Each row is a point on a tangle of strands that fork, close into loops and nearly touch. The rows are in no order.
Points whose rows are less than 64.6 apart are linked; no others are. Some points are linked to none.
nimo: [ 22.9 -15.4  -4.8  14.9 -14.5  12.0   2.1   6.7  -7.3  -0.3  22.7 -19.1
 -33.0  -6.9 -34.7 -20.0 -21.5 -11.6 -11.4 -26.6  20.1  26.9]
tep: [-24.2 -19.8  22.4 -19.9  -7.1   7.0  -9.5 -48.2  52.2 -37.1   3.3   1.8
 -33.3  35.5  26.5  22.4 -17.5   3.8  17.7 -27.0 -12.4 -13.7]
zodov: [ -6.3  19.7  20.9 -23.8 -28.5  -6.0 -46.5  15.6 -10.0 -15.7  -8.0  -0.3
  -8.9 -27.9   2.7 -14.4 -13.2 -28.0   7.3   1.7  18.3 -14.2]
Nules: [ -5.0   3.9   3.5   0.2  11.0 -14.7 -29.4  16.3  -4.1  -2.0   7.0 -12.5
 -24.7 -25.9   6.2   3.4 -28.1  -7.9  -2.0 -14.6  17.5   2.1]
keke: [-13.1   4.4  13.5   8.0   0.5   6.0  19.3 -20.0  44.8 -23.5 -16.2  14.7
  10.1  32.0  -1.0   9.0   4.5  16.9   5.4  24.6 -15.3  -1.9]
linoz: [ -8.7   7.9  -5.8 -49.2  -6.0   8.4 -26.3   7.7  10.2 -44.6 -18.8 -15.1
 -13.6  30.9  48.5   0.6  -1.3 -38.6  22.3 -10.2  -4.6  -5.0]
razem: [-29.6  -4.2 -11.5   9.6  13.7 -34.4  -0.7 -25.0  -8.6  17.5  -1.6  33.1
  -1.9 -38.3   2.5  34.2  -1.8  23.9 -22.1   3.9 -14.9 -47.4]
Lige: [  6.6  10.5 -17.3 -17.6  -9.8   7.2 -11.9  38.5 -41.7  -8.5 -13.4 -42.0
  34.1   4.0  -6.5 -34.3  18.3 -52.4   9.2  12.7   3.2  18.6]
pefeb: [ 25.3 -11.4   2.0  31.0  37.9 -13.2  27.4  13.3 -29.4  49.2  25.2  26.5
   8.0 -21.7  12.6  12.0  22.0  18.5  -1.9  -2.7   9.3 -14.4]
sur: [-23.2  11.1  28.0  36.8   4.7  13.8 -16.3 -18.0  13.8 -15.1  11.3  25.1
  13.5  -4.2  11.4   2.9  20.0  29.7  -2.3  22.2  12.8   1.5]
Rup: [  9.2   4.3  29.9  31.6 -15.8 -10.8  -3.8  10.2 -33.1   6.0   9.3 -17.6
 -10.7 -30.0 -26.9 -23.3  -1.2   2.1  -0.6 -17.8  17.5  14.6]
sof: [-36.6  25.4  23.5  32.7 -11.5 -31.8  -1.1  -4.9 -29.1   7.7   8.3  10.1
  16.2 -35.7   8.6   3.2  17.6  17.1  -3.1   7.9   5.2 -20.5]
nuv: [ 23.3 -28.5  17.9  22.9  -7.9  11.0  -4.0  -7.3  -7.4  12.3  31.3  -2.6
 -32.9 -27.8 -42.9 -14.5  -8.2  15.8 -14.3 -21.9  21.1  24.6]
rufib: [ 34.3 -13.2  24.9  24.5 -13.6  17.7   4.8   6.9 -23.4  36.1  22.9  36.0
   6.2 -18.0 -25.3 -23.9   3.7  28.8 -10.5   6.9  13.4   3.2]
runu: [-16.0  32.4  34.9  19.9 -27.5  -8.1 -11.9  -1.3  -0.9 -22.9   0.8  17.9
  13.7 -14.2  -1.8 -12.5  -4.1   0.0  -5.1  20.1  17.6  -6.7]
dola: [ -7.4  12.4 -20.4  -9.6   0.7  12.8  -2.4  17.1  14.7 -28.7  -3.7 -29.8
  17.6  31.4  17.9 -16.9   7.4 -26.1  20.9   1.5  -0.8  26.3]
rira: [ -3.1 -10.5  -7.7 -35.2  21.5  26.2   1.9 -14.4  20.3   1.5   5.9 -22.7
  15.8  28.6  37.8 -12.6  17.1  46.6  30.6  -2.4 -19.5  -2.8]
zisa: [ 10.5 -27.4   8.9 -10.3  22.4  34.3  -2.8 -10.5  11.5  15.7  -0.2  -1.8
  15.8   8.6   7.8  11.4  17.3  42.2   1.9  12.8 -10.6  12.8]
kuzod: [-18.6 -19.1  34.5 -23.6  -3.8  20.2 -40.0 -16.0  20.3 -26.3 -10.4   1.2
 -20.5   4.9  19.3  22.5 -18.4  -4.8  -1.9  -3.8  -4.1  -2.1]
Dis: [ 11.7 -25.7  22.4  15.8  -6.6  17.3  -7.3 -11.8 -19.4  35.3  10.5  17.7
   3.7 -23.7 -34.8  -0.8  -6.9  26.9 -20.0   6.7   4.9   3.6]
Mipin: [ 24.4  15.4 -19.4 -28.5  -3.5  23.0   0.6  23.2  -9.6  -6.5 -19.0 -11.6
  42.2  22.2  22.1 -23.5  26.5  -4.8   3.2  36.2   2.7  -2.4]
kuvon: [-22.4  45.5  14.3  17.4 -24.6 -46.3  -7.6  13.4 -10.2 -21.1 -15.8 -13.5
  -6.4 -22.7   3.3  -3.9  -8.1 -28.2   1.8   2.7   4.5 -12.5]
degu: [ -2.8 -13.3 -26.3 -31.4  16.5   3.8   9.2 -11.6  44.2 -12.8 -18.2  21.2
   6.6  13.8  15.6  22.0  -8.5  21.0  -7.0   7.8 -19.8 -19.9]
leli: [-22.7  13.1   6.9   0.9 -10.6 -43.1 -28.3  -1.6 -32.3  12.9  -0.9  -7.0
  -9.3 -57.8   4.0   4.2   3.0   6.6   0.2 -16.7  -1.5 -23.9]
tuta: [ 15.3  23.7 -39.3   3.9  25.6   2.9  -1.7  23.9   9.8 -12.8   5.6 -31.6
   9.9   9.5  13.8  -6.6   8.8 -14.9  17.4 -10.5  11.3  19.1]
tumus: [ 17.2  18.8 -49.6 -13.3  -3.2   1.5  29.4  18.2 -15.2  19.7  -3.2  17.7
  40.9  13.2   1.0 -12.5   7.3  -5.5 -14.9  20.8  -5.0 -16.6]
fibi: [ 18.9 -21.9  -3.8  41.9  13.0  -4.3  33.9 -30.1  -4.8  44.9  19.7  36.7
 -13.8 -30.2 -41.8  16.0   5.2  23.5 -11.6 -10.7  -1.2  -5.7]
nediv: [14.6 -3.5  4.8 38.8 40.7  6.4 19.9 -1.8 -6.6 38.0 29.3 32.1 11.3 -0.5
 18.1 17.8 32.3 25.0 11.7 10.1  5.2 -0.7]
Namik: [ 10.5 -32.5  -1.1  33.0   4.6 -25.3  31.2 -26.8 -17.5  33.9  17.7  14.9
 -28.7 -49.7 -43.9  -0.4  -0.1  27.0 -19.1 -31.9   6.3  -7.3]
Zak: [ 10.7  26.4 -29.0  -7.6 -22.2 -17.7  31.8   8.0 -16.7  22.6  -9.6  33.0
  29.4   2.0 -11.3  -1.6   2.0  -4.4 -14.8  36.0 -13.6 -22.6]
Saseb: [-12.0 -11.2 -18.7 -31.6   2.2  -6.8   3.1   2.8  27.8 -21.2 -25.4  -2.2
  -0.2  16.3  11.3  31.5 -17.0 -12.9 -13.8   1.9 -13.8 -10.1]
gege: [  0.0  -5.0 -22.4  -2.6  -2.8  20.0  -0.9  -1.9  23.3  -9.2   8.4   5.5
  -2.5  14.6  -7.0   1.7 -19.4   5.2 -10.0   5.3  -3.9   7.3]
Firuk: [  9.3 -34.5   3.2 -11.6 -20.4  10.1  -5.5  -4.2 -26.9  30.2   8.8   3.3
  -1.5 -27.4 -37.2  -6.3 -22.9  11.4 -25.6  -2.4 -11.6   6.0]
Sev: [ 27.3  27.9 -18.3  16.8  19.2 -27.0  -1.2  35.0 -19.4   5.9   5.3 -18.3
   8.6 -33.7  -9.8 -29.1  29.7  -5.4  23.6 -10.1  28.8 -18.0]
dazas: [-15.4   7.5 -20.2 -29.2  -6.1   4.9   4.5  -8.2  45.6 -39.5  -7.2  -7.8
 -20.5  46.0  28.0  -1.5 -14.8 -14.7  23.0 -21.1 -10.3  -1.3]
gadi: [-18.8  10.3  20.6   4.3 -19.8 -23.0  15.5   5.2  23.7 -45.8 -31.7   9.8
 -15.2  33.3   5.6  26.0 -19.7 -43.1  -5.4  -4.4  -9.8 -10.0]
Balo: [ -9.3  -6.8  18.0  -9.4 -11.1  26.0   7.6 -29.1  44.4 -33.1  -6.4  -0.1
  -2.4  37.0   6.7   2.7  -0.6   7.6  15.7   1.3 -18.2   5.9]
viv: [-19.8  -5.5 -19.7 -40.0 -29.5  12.0  -8.4  17.0 -11.6 -15.6 -24.2  -1.5
  -2.1  19.4   5.2  -9.9 -18.2 -61.8 -19.1   4.4 -16.1  -3.6]
dapus: [-10.6  -4.6   5.7  13.8  -5.3  15.1  13.3   0.4  -3.1  -1.7 -17.6 -20.7
  28.3  32.9 -16.1   2.2   5.7  -1.3  -3.4  17.8 -10.0  32.1]
lamov: [ 16.8  22.5 -59.5 -10.9   4.0 -28.0  33.8  26.0 -16.7  22.2  -1.8  -0.5
  20.6 -11.3 -10.1  -9.8   2.7  -2.0  -2.6   0.6  -0.4 -11.4]
firo: [ -7.8  24.3   5.9  23.1 -28.4 -43.5  30.6  -6.9 -31.6  37.9   4.3  14.0
   7.2 -15.8 -21.8 -17.6   5.3  18.2  -7.4   5.8 -10.6  -1.9]
bizu: [-17.8 -14.5  -2.1   0.0   0.5 -18.5 -13.6 -22.8  19.7   1.3   8.7  11.2
 -28.7 -23.8 -16.1  29.6 -32.5   3.8 -21.3 -12.7   1.2 -13.7]
dezad: [-16.9  -8.0   8.4   0.8   1.0  -0.3 -13.0 -25.2  33.1 -18.8  -2.8  -0.7
 -41.9   7.6  -7.2  33.8 -39.2 -14.7 -10.3  -8.6   4.6  -1.8]
Mudib: [ 16.8  -1.3  20.7  41.6  14.2 -25.3  36.5  21.9 -44.3  28.1  -0.7 -16.0
  19.6  -9.3 -17.9 -29.0  27.6  12.2  -3.2  -4.8  15.2  18.3]
bagu: [ -4.3 -31.3  26.6  54.9  29.1 -13.4  12.7 -24.0 -31.1  27.1  13.5  -2.5
  -5.7 -41.8 -27.0  11.5  28.1  15.8 -10.1 -14.2  -0.6   3.4]
Tode: [  6.2 -22.9  13.0  -6.3   9.2  30.1  -2.8  -6.3   6.4   5.3 -14.0 -10.6
  21.4   9.4 -14.0  14.7  -2.8  15.2  -7.0  22.4 -17.5  15.9]
Tav: [ -2.6  21.2   4.0  20.9  -1.1  -4.9  24.0  -4.1  19.2  -4.1 -10.3  31.1
  21.6  12.7  -2.7   7.2   8.4  17.8  -9.6  36.4  -5.5 -14.3]
rupif: [ 27.8 -25.9 -15.3   6.7   0.0  26.8  -3.1   5.0   5.5  -3.0  29.8 -25.2
 -29.6  12.3 -13.4 -23.5  -6.2  -1.2   7.3 -34.9  20.1  43.9]
vovo: [-10.7  -4.0   3.7 -16.8 -14.4   0.0   8.3   2.5  24.0 -45.5 -37.9  12.7
 -40.4  44.5  17.2  41.6 -26.3 -45.9  -5.6 -25.8 -17.8  -9.6]
Pomu: [ -7.7 -19.3  -2.4 -44.5   9.2  30.5   9.5  -8.4  23.8 -19.8 -14.0 -21.8
  18.2  41.6  31.0  -0.5   9.0  19.5  22.6   5.5 -29.3   7.2]
fupe: [ 22.1   6.2 -25.8  -2.9  20.2  20.6  10.7   9.3  17.1  13.0  17.5  -9.3
  18.2  26.5  22.7 -22.2  16.7  30.4  24.1  -0.5   4.0  13.2]
fasol: [23.5 -1.1 16.1 22.6 33.7 12.2 28.2  5.2 -1.8 48.5 13.3 30.3 28.8 24.9
 18.0 22.4 26.9 17.1 12.9 37.4 -6.1  0.3]
fus: [ -5.8   9.4 -55.5 -49.8  -4.7  22.0  -6.9  11.2  12.2 -27.3  -7.4 -24.3
  -7.1  36.6  37.8 -20.4   0.9 -63.9  17.7  -7.2  -8.6   2.6]
bef: [ 19.7   3.0   9.3  19.6  26.3  27.4  12.9   0.3  12.9  19.4  27.2   1.7
  11.2  16.9  25.6 -15.0  29.7  45.5  26.6   4.2   9.0  19.7]
lut: [ -6.8   7.9   3.8 -22.6  13.8  11.8 -32.1   5.9  16.9 -18.4  -2.8   5.8
  16.2  -4.8  42.8  -4.3  19.1  29.5  16.5  12.6   9.4 -12.7]
femi: [-18.8 -10.2  16.4  11.1   4.0 -12.7  -5.1 -31.0 -19.5  24.9  -5.2  23.3
  17.0 -37.7  -3.9  41.9   5.9  22.6 -20.2  19.9 -20.7 -34.8]
Tomid: [-25.1  34.8  10.1 -12.6 -23.2 -47.5 -11.7  11.0 -15.1 -28.0 -22.0   2.4
  -6.3 -29.4  14.8   1.6  -2.0 -19.6  -3.3  11.1  -0.5 -41.6]
fuf: [ -9.1 -12.5   8.7  -9.7  -0.2  -3.6   7.3 -15.9  33.5 -27.3 -25.8   6.5
 -46.3  28.5  -8.9  51.0 -37.4 -40.4 -13.9 -17.0 -19.1  -7.9]
gom: [-23.4 -13.7   2.9  -2.4  11.6   2.8 -15.9 -39.8  53.8 -24.8  11.8  -3.8
 -36.3  16.6  13.9  33.1 -21.8   6.8   4.9 -21.1   6.3  -3.4]
kenug: [ 31.1 -36.9  13.0  29.5   6.1 -12.9  20.8  -4.6 -23.8  19.9  28.3  15.3
 -31.6 -33.6 -36.0 -29.6   7.2  22.1 -10.7 -33.2  25.3   0.6]
migev: [ 37.2 -22.5   5.0  35.9  39.1  17.6  37.9   0.8   0.1  34.5  16.0   6.9
   5.2  12.4 -22.6   2.3  26.7  31.6   2.9  -0.1  -1.4  24.1]
Vomu: [-14.9   7.9   8.1  17.1  -4.7 -12.2  32.7  -8.7   4.7  -2.4 -24.9 -10.9
  31.8  18.8 -24.3  20.9  -4.7  -5.2 -16.7  29.3 -16.4   7.4]
porav: [ -0.5   5.3   6.7  15.0  31.7  14.6  26.3 -12.9  26.3  21.2  -3.8  27.1
  31.2  36.8  20.5  20.6  26.0  29.9  12.0  38.1 -17.8 -11.9]
Dep: [ 32.1  -8.1   1.6  38.8  24.5  15.4  25.1   3.6   3.8  18.3  24.6   7.4
  -9.3   3.8 -13.5 -19.7  18.1  26.7  -6.4 -12.1  22.8  17.4]
Dev: [ -8.9 -11.9 -40.2 -27.9   3.1   5.9   5.3 -22.2  53.1 -23.1   0.8   2.5
  -5.6  35.1  17.4   7.2  -5.2  15.4   8.3 -13.6 -17.4 -10.5]
mogug: [ 15.4  -2.0 -26.9  -3.2  -2.4   9.7  -5.7  19.1  -0.8   3.7   8.9   2.1
  10.8  -9.8  -6.1 -14.0 -10.7   0.1 -11.4   5.4  10.9   2.2]
veted: [  8.1  38.3 -17.5  -2.4 -33.8 -40.1  26.0  18.2 -32.4  38.9  -2.9  18.6
  18.9 -17.1 -14.9 -20.2   5.9  13.8  -6.5  16.6 -12.8 -22.2]
bofin: [ 23.4  -8.8  -3.0  29.3   4.5  23.5  11.8   4.7  19.2  -5.0  29.3 -10.7
 -10.2  12.7  -8.6 -29.0   3.6  18.6  11.2 -14.8  17.6  44.6]
Sigiz: [ -5.7 -20.9  24.0 -38.6 -28.0  10.0 -24.0  -7.5  19.6 -33.1 -29.2  15.9
 -23.5  25.4   8.3  21.6 -32.2 -25.8  -7.7  -2.7 -10.9 -11.1]
sav: [ -6.0 -22.1   2.7 -29.5 -25.5  27.1  -1.6 -23.4  25.6 -24.9 -20.9  17.9
 -13.9  31.2 -13.5  10.2 -27.0 -18.8 -10.3   1.2 -22.0   7.6]
zeri: [ -9.3   5.7   9.6   1.0  10.6  14.0 -15.7  -7.9  29.6 -28.4  18.8 -19.3
 -17.3  18.0  25.3  -4.9  -5.0  11.3  29.1  -9.1  11.4  19.0]
kovo: [  2.1 -15.4  36.5  36.7   3.4 -20.0   5.2  -4.2 -44.5  22.2  11.9  -9.1
 -11.0 -41.8 -26.0  -9.2  19.7  23.0  -1.7 -15.6   9.6   7.0]
vut: [ -5.3  20.3   2.1   5.1  17.4 -42.3  -9.0  11.9 -41.7  16.6   2.0  -5.6
  13.1 -63.3  17.5   4.5  28.6  13.7   7.8  -7.1  10.3 -27.5]
Somu: [ -8.8 -38.2  12.6  28.3  37.9 -15.6  -4.4 -10.4 -17.3  15.4   8.2 -16.0
 -11.8 -46.4 -10.8  22.2  12.1  17.3  -8.5 -30.6   6.9   3.0]
vafa: [-13.8  27.4  -9.4  13.8  -6.1 -17.8  16.1   2.4   7.4 -14.9  -5.0  -2.8
  21.6  11.8  -5.7  10.0  -1.5  -1.6  -7.8  22.3  -0.3   1.5]
Vatu: [ 16.4 -20.5  24.2  43.8  18.0  35.7  16.0 -30.3  15.9  14.5  24.4  -4.7
 -13.4   1.6 -30.5   5.0  18.2  28.7   8.8   5.3   8.0  41.8]
meza: [ 21.0 -27.4  24.8  19.1  24.8  31.9  12.4  -8.4  -3.6  35.1   5.7   6.8
  21.7   7.6  -5.2   8.6  28.6  35.2  -2.8  10.7  -5.0  15.9]
gomif: [ 21.3 -27.6 -17.4   8.1  37.4 -14.6  18.2   9.4 -17.6  39.3   4.0   5.8
   3.3 -24.8  -5.0  22.0   9.6  27.3 -11.2 -13.2   2.1 -15.7]
mik: [-18.7  16.8   9.7  -0.3 -14.8 -24.6  15.0   5.1  18.4 -45.1 -25.8   8.5
  10.6  12.6   3.8  11.4  -5.6 -22.3  -7.1  15.8  -8.3 -12.6]
las: [-26.4  24.2  39.3  50.0   3.0 -15.2  -5.9 -10.8  -5.9 -12.2   8.5  10.9
   7.8 -21.7   3.3  -0.4   9.9  13.1  -6.3  20.3  24.7  -4.6]
Tun: [-12.5  -2.7  26.5 -18.4  -0.5  -8.2 -37.3   0.1  -2.8 -16.8  -3.6  -9.8
 -26.4 -14.9  18.6  24.2 -24.6 -18.5  -9.5 -10.0  10.8  -4.1]
gatop: [  1.1  11.6  17.0  22.0  27.7  29.9  19.1 -22.8  26.2  17.3  11.2   5.5
  25.2  31.8  12.5   6.3  30.5  36.3  20.5  25.2  -9.3  16.5]
dum: [ -9.2  43.1  16.0  24.1 -28.1 -29.7  -5.8  13.9 -15.9  -6.9  -2.8   1.5
   9.5 -17.4 -10.8 -27.6  -1.2 -10.4  -4.0  11.9  19.7   2.8]
boraf: [ -2.1  14.3   8.2 -11.0  10.3  13.9 -35.8   9.9  19.8 -21.8  13.1 -20.9
  -3.7  -1.8  34.4 -14.5  11.9  17.4  31.9  -2.1  24.4   4.3]
Nesi: [  3.5   9.0 -15.1 -15.1   2.6  15.1  -6.6  28.9 -19.4  -9.2 -17.9 -25.8
  34.3  12.6  12.5 -18.5  17.0 -21.1   6.3  20.8  -1.8  23.5]
Nuna: [  3.1   9.7 -17.6  -5.7 -35.9 -12.2   3.7  19.8 -46.0  15.8  -1.5 -23.9
  -2.7  -8.7 -24.2 -38.9 -12.2 -52.0   0.1 -21.0  -5.2  25.4]
tolas: [-14.2   3.7 -32.3 -59.9  -0.4  20.9 -13.3   8.1  10.9 -25.0  -8.5 -26.4
 -29.4  51.0  48.1  -7.9 -10.8 -52.7  23.8 -27.7 -15.9   3.4]
dibi: [ -9.2  -1.8 -14.4 -16.1  -5.8  29.7 -15.4  20.0  -1.2  -6.0   3.1 -26.3
 -11.1  24.6   0.6 -15.6 -19.4 -48.1  -1.9 -21.8  -1.4  38.7]
zuv: [ 23.1  29.1 -35.9  19.8  18.0 -11.6  -0.1  25.4  11.5  -4.9  11.4 -14.9
   3.3  -7.6  -2.6 -27.5  14.2 -11.8  26.1 -10.2  36.9   2.3]
Gazar: [ -6.9  33.5   8.3  32.0   9.3 -32.3  -8.6  12.4 -26.9  13.3   7.9  10.3
  19.8 -34.4  18.2  -7.8  28.5   7.3   7.8  14.3  19.6 -23.3]
Nal: [ -1.4  22.9   9.4 -30.2 -33.0 -14.9 -35.4  23.3 -35.8  -2.0  -7.9 -12.1
 -24.7 -20.8  -5.3  -7.8 -30.4 -43.9   0.0 -15.8   6.9  -3.2]
lamur: [  7.6  17.2 -12.2  -7.2 -24.3 -11.2  -2.8  28.7 -44.8   4.7  -9.0 -18.1
  23.0  -4.0 -25.5 -41.4   2.9 -30.0   2.5   4.3   5.6  19.8]
Punu: [  1.3  -4.6  -3.8 -37.4 -13.4  -3.1 -11.7   7.0  10.0 -30.6 -22.5  14.8
 -50.6  37.2  27.5  34.0 -26.6 -54.9 -13.3 -34.5  -4.6 -23.0]
gamiz: [  1.5   0.7  36.5  42.3   2.0  27.7  -0.4 -30.9   7.9   1.8  18.3   7.7
   1.9  -6.1 -17.1   3.2  22.2  29.2   2.6  19.2  15.5  18.7]
fivug: [ -8.5 -16.4 -20.2 -61.0 -13.4   8.4   1.6 -35.1  42.7 -31.1  -3.0  -9.3
 -22.2  55.2  35.5  -2.3 -25.5  -5.6  26.0 -34.6 -23.3 -15.0]
buke: [ -8.1 -20.9  19.3  16.1  22.5  -7.9 -14.1   4.3  -5.9  -0.9   7.3 -16.2
 -17.1 -22.2  -8.3  23.2 -10.3   7.4  -8.4 -16.9  11.4  14.8]
zed: [-35.0  -3.7  -3.0  -3.4  -6.2 -45.0  -3.3 -22.9  12.5   0.4 -10.7  22.4
 -13.0 -30.4 -12.0  36.4 -27.8   0.5 -26.3  -5.2 -11.7 -37.1]
Fona: [  5.3  -4.7  -9.1 -24.5  23.0  35.7  -1.2  -1.1  12.5   0.7  17.6 -37.0
  11.8  29.1  25.9 -26.3   9.6  30.0  29.1 -14.8 -10.9  27.4]
Rotik: [ 43.9   9.3  -2.8   7.2 -10.8  12.9  -1.2  16.3 -28.1  35.4  19.9  33.4
  20.0  -4.8  -9.6 -31.6   9.5  15.8  -8.2  11.5  14.9  -1.6]
Zazu: [-12.3 -11.3 -32.3 -30.7 -17.2  31.1  -8.9  20.6  -8.4 -20.4  -2.9  -9.4
  10.0  25.9   5.1 -28.8  -4.5 -49.4  -3.8   6.3 -16.5  23.4]
moz: [  0.0   2.1 -17.8 -49.2  -7.4  -4.7 -37.0   5.8  18.4 -30.7  -7.8  -4.5
 -39.5  29.1  30.0   9.8 -28.4 -43.7   5.8 -21.3   9.7 -13.3]
Refi: [ -5.9  -5.5  -2.3 -40.8 -38.9  -6.8 -15.0   0.6 -14.1  -8.0 -13.9   7.8
  -8.8  -4.8 -17.2   7.3 -44.4 -20.8 -26.3   0.0 -13.4  -9.9]
kul: [-11.2 -21.0   8.5 -28.4  15.3  26.1   2.8  -9.7  17.3 -13.0 -30.7 -17.1
  27.6  30.8   7.6  21.5   8.5  16.5   0.0  20.2 -33.2   9.3]
Vuka: [ 10.5  10.4   0.0 -17.2   8.4  10.9 -13.5  21.7  -2.0   4.4  -8.6  -4.8
  27.7  -1.0  27.3 -10.2  23.5  22.8  12.1  26.8   3.8  -6.0]
suf: [ -8.6 -12.4  13.2  12.9   7.0  -3.4  15.5 -39.8  -7.7  51.1 -13.8  32.6
  10.5 -22.9 -24.1  39.5   3.7  22.4 -21.0  28.4 -24.7 -22.3]
difu: [ 10.7 -26.4   4.8  30.9  32.9   0.8  21.4 -36.5  -7.0  64.4   7.0  31.5
   0.5 -28.9 -31.5  34.9  11.4  22.6 -14.5  10.0 -14.8 -16.5]
luve: [-11.7  29.8  -1.0  -9.6 -51.4 -12.0 -13.2  16.6 -39.7   8.6 -11.0 -22.3
 -25.4  -9.7 -24.8 -22.9 -23.4 -59.6   1.7 -20.6  -8.8  16.4]
mef: [ -6.2 -25.8 -19.7 -21.3  -7.9  31.8  -5.8  -7.9  24.9  -8.3  -6.4  -8.2
  -7.7  28.9 -15.1   4.8 -27.9 -20.1 -13.1  -4.5 -19.2  20.2]
sul: [-22.0   5.5  22.2  23.5   6.9  19.8 -17.9 -31.6  37.4 -24.8  15.0  -2.6
  -8.0  10.1  22.0   2.1  14.1  29.7  18.5   5.1   6.9   1.9]
pimig: [  4.3  34.3 -11.8  -4.2   0.3 -27.5  -9.1  31.5 -31.2   1.9 -14.0 -27.6
  20.6 -30.1  -1.2 -11.8  17.2 -16.9  25.8   5.9  13.8 -18.3]
gusok: [-17.3  24.2   8.1  -7.5  -7.4 -25.2 -32.0   3.6  -3.2 -18.4  -8.8  20.5
   3.0 -40.2  23.6   8.2   2.6  -4.6   3.2  14.5  14.1 -44.0]
fepa: [ 33.5  -4.9 -45.3  -1.8  28.7 -12.5  22.7  29.3  -9.4  30.8   9.0   7.3
  13.9 -12.6  -0.5   0.6  16.9  17.9  -8.3  -5.2   5.2 -15.6]
Let: [-11.7  20.1  15.3  -2.4 -13.8  -4.0 -35.2   3.3   7.6 -24.3   1.0  10.2
  -6.5 -18.8   6.2 -10.1  -3.4  -2.7   0.3  12.9  17.9 -21.2]
fav: [ -1.3  -5.6  -9.8 -23.7 -47.0  -9.1 -12.6  -0.5 -31.9  18.9   0.8   1.4
  -8.4 -24.7 -35.1 -13.5 -37.2  -5.4 -20.3  -8.6 -10.9  -0.8]
Bigu: [ 19.1  12.6  16.4  46.6  -6.1 -26.4  21.9  15.5 -31.7   3.5  13.8 -11.7
   5.0  -5.9 -30.3 -36.0  18.0   6.8   1.4  -8.5  26.2  24.8]
tabaz: [ 37.5  -4.0 -15.8 -15.1  -6.5   2.0 -10.4  22.0 -23.9  24.3  15.0   8.7
  10.2 -26.5  -9.9 -32.9   3.5   6.7  -5.4  -9.6  19.3  -7.6]
Movop: [  3.2 -20.4 -29.5   3.2   2.6  24.5   2.0   4.9  15.5  -7.0  24.2 -26.8
 -27.5  23.5 -10.1 -11.6 -17.3 -32.6   3.7 -26.5   6.6  46.5]
Mekep: [ -8.2  -4.0 -20.3 -49.2 -11.6   0.0  -2.7  15.3   2.5 -26.2 -33.7  -2.1
  12.8  10.4  13.3   5.8 -11.1 -32.1 -10.0  15.2 -17.2 -16.6]
nus: [-17.8  -1.2  21.6  -6.3  -3.8 -17.1  -4.4   6.2 -13.2  -7.6 -18.9  -9.7
   6.7 -14.0  -3.4  20.1 -10.7  -7.3 -10.6  14.7 -19.7  -9.1]

A tip is a point with one link. Name the tips that can be reached along the links from each point below, in the order of the rows.
sul => leli, Vatu, pimig
Tav => tep, Balo, firo, fus, fivug
mef => Mudib, Refi

How many points has the smallest loop of links through each point below? Write 0 if it is on no loop.
migev => 26
sul => 17
Tomid => 6
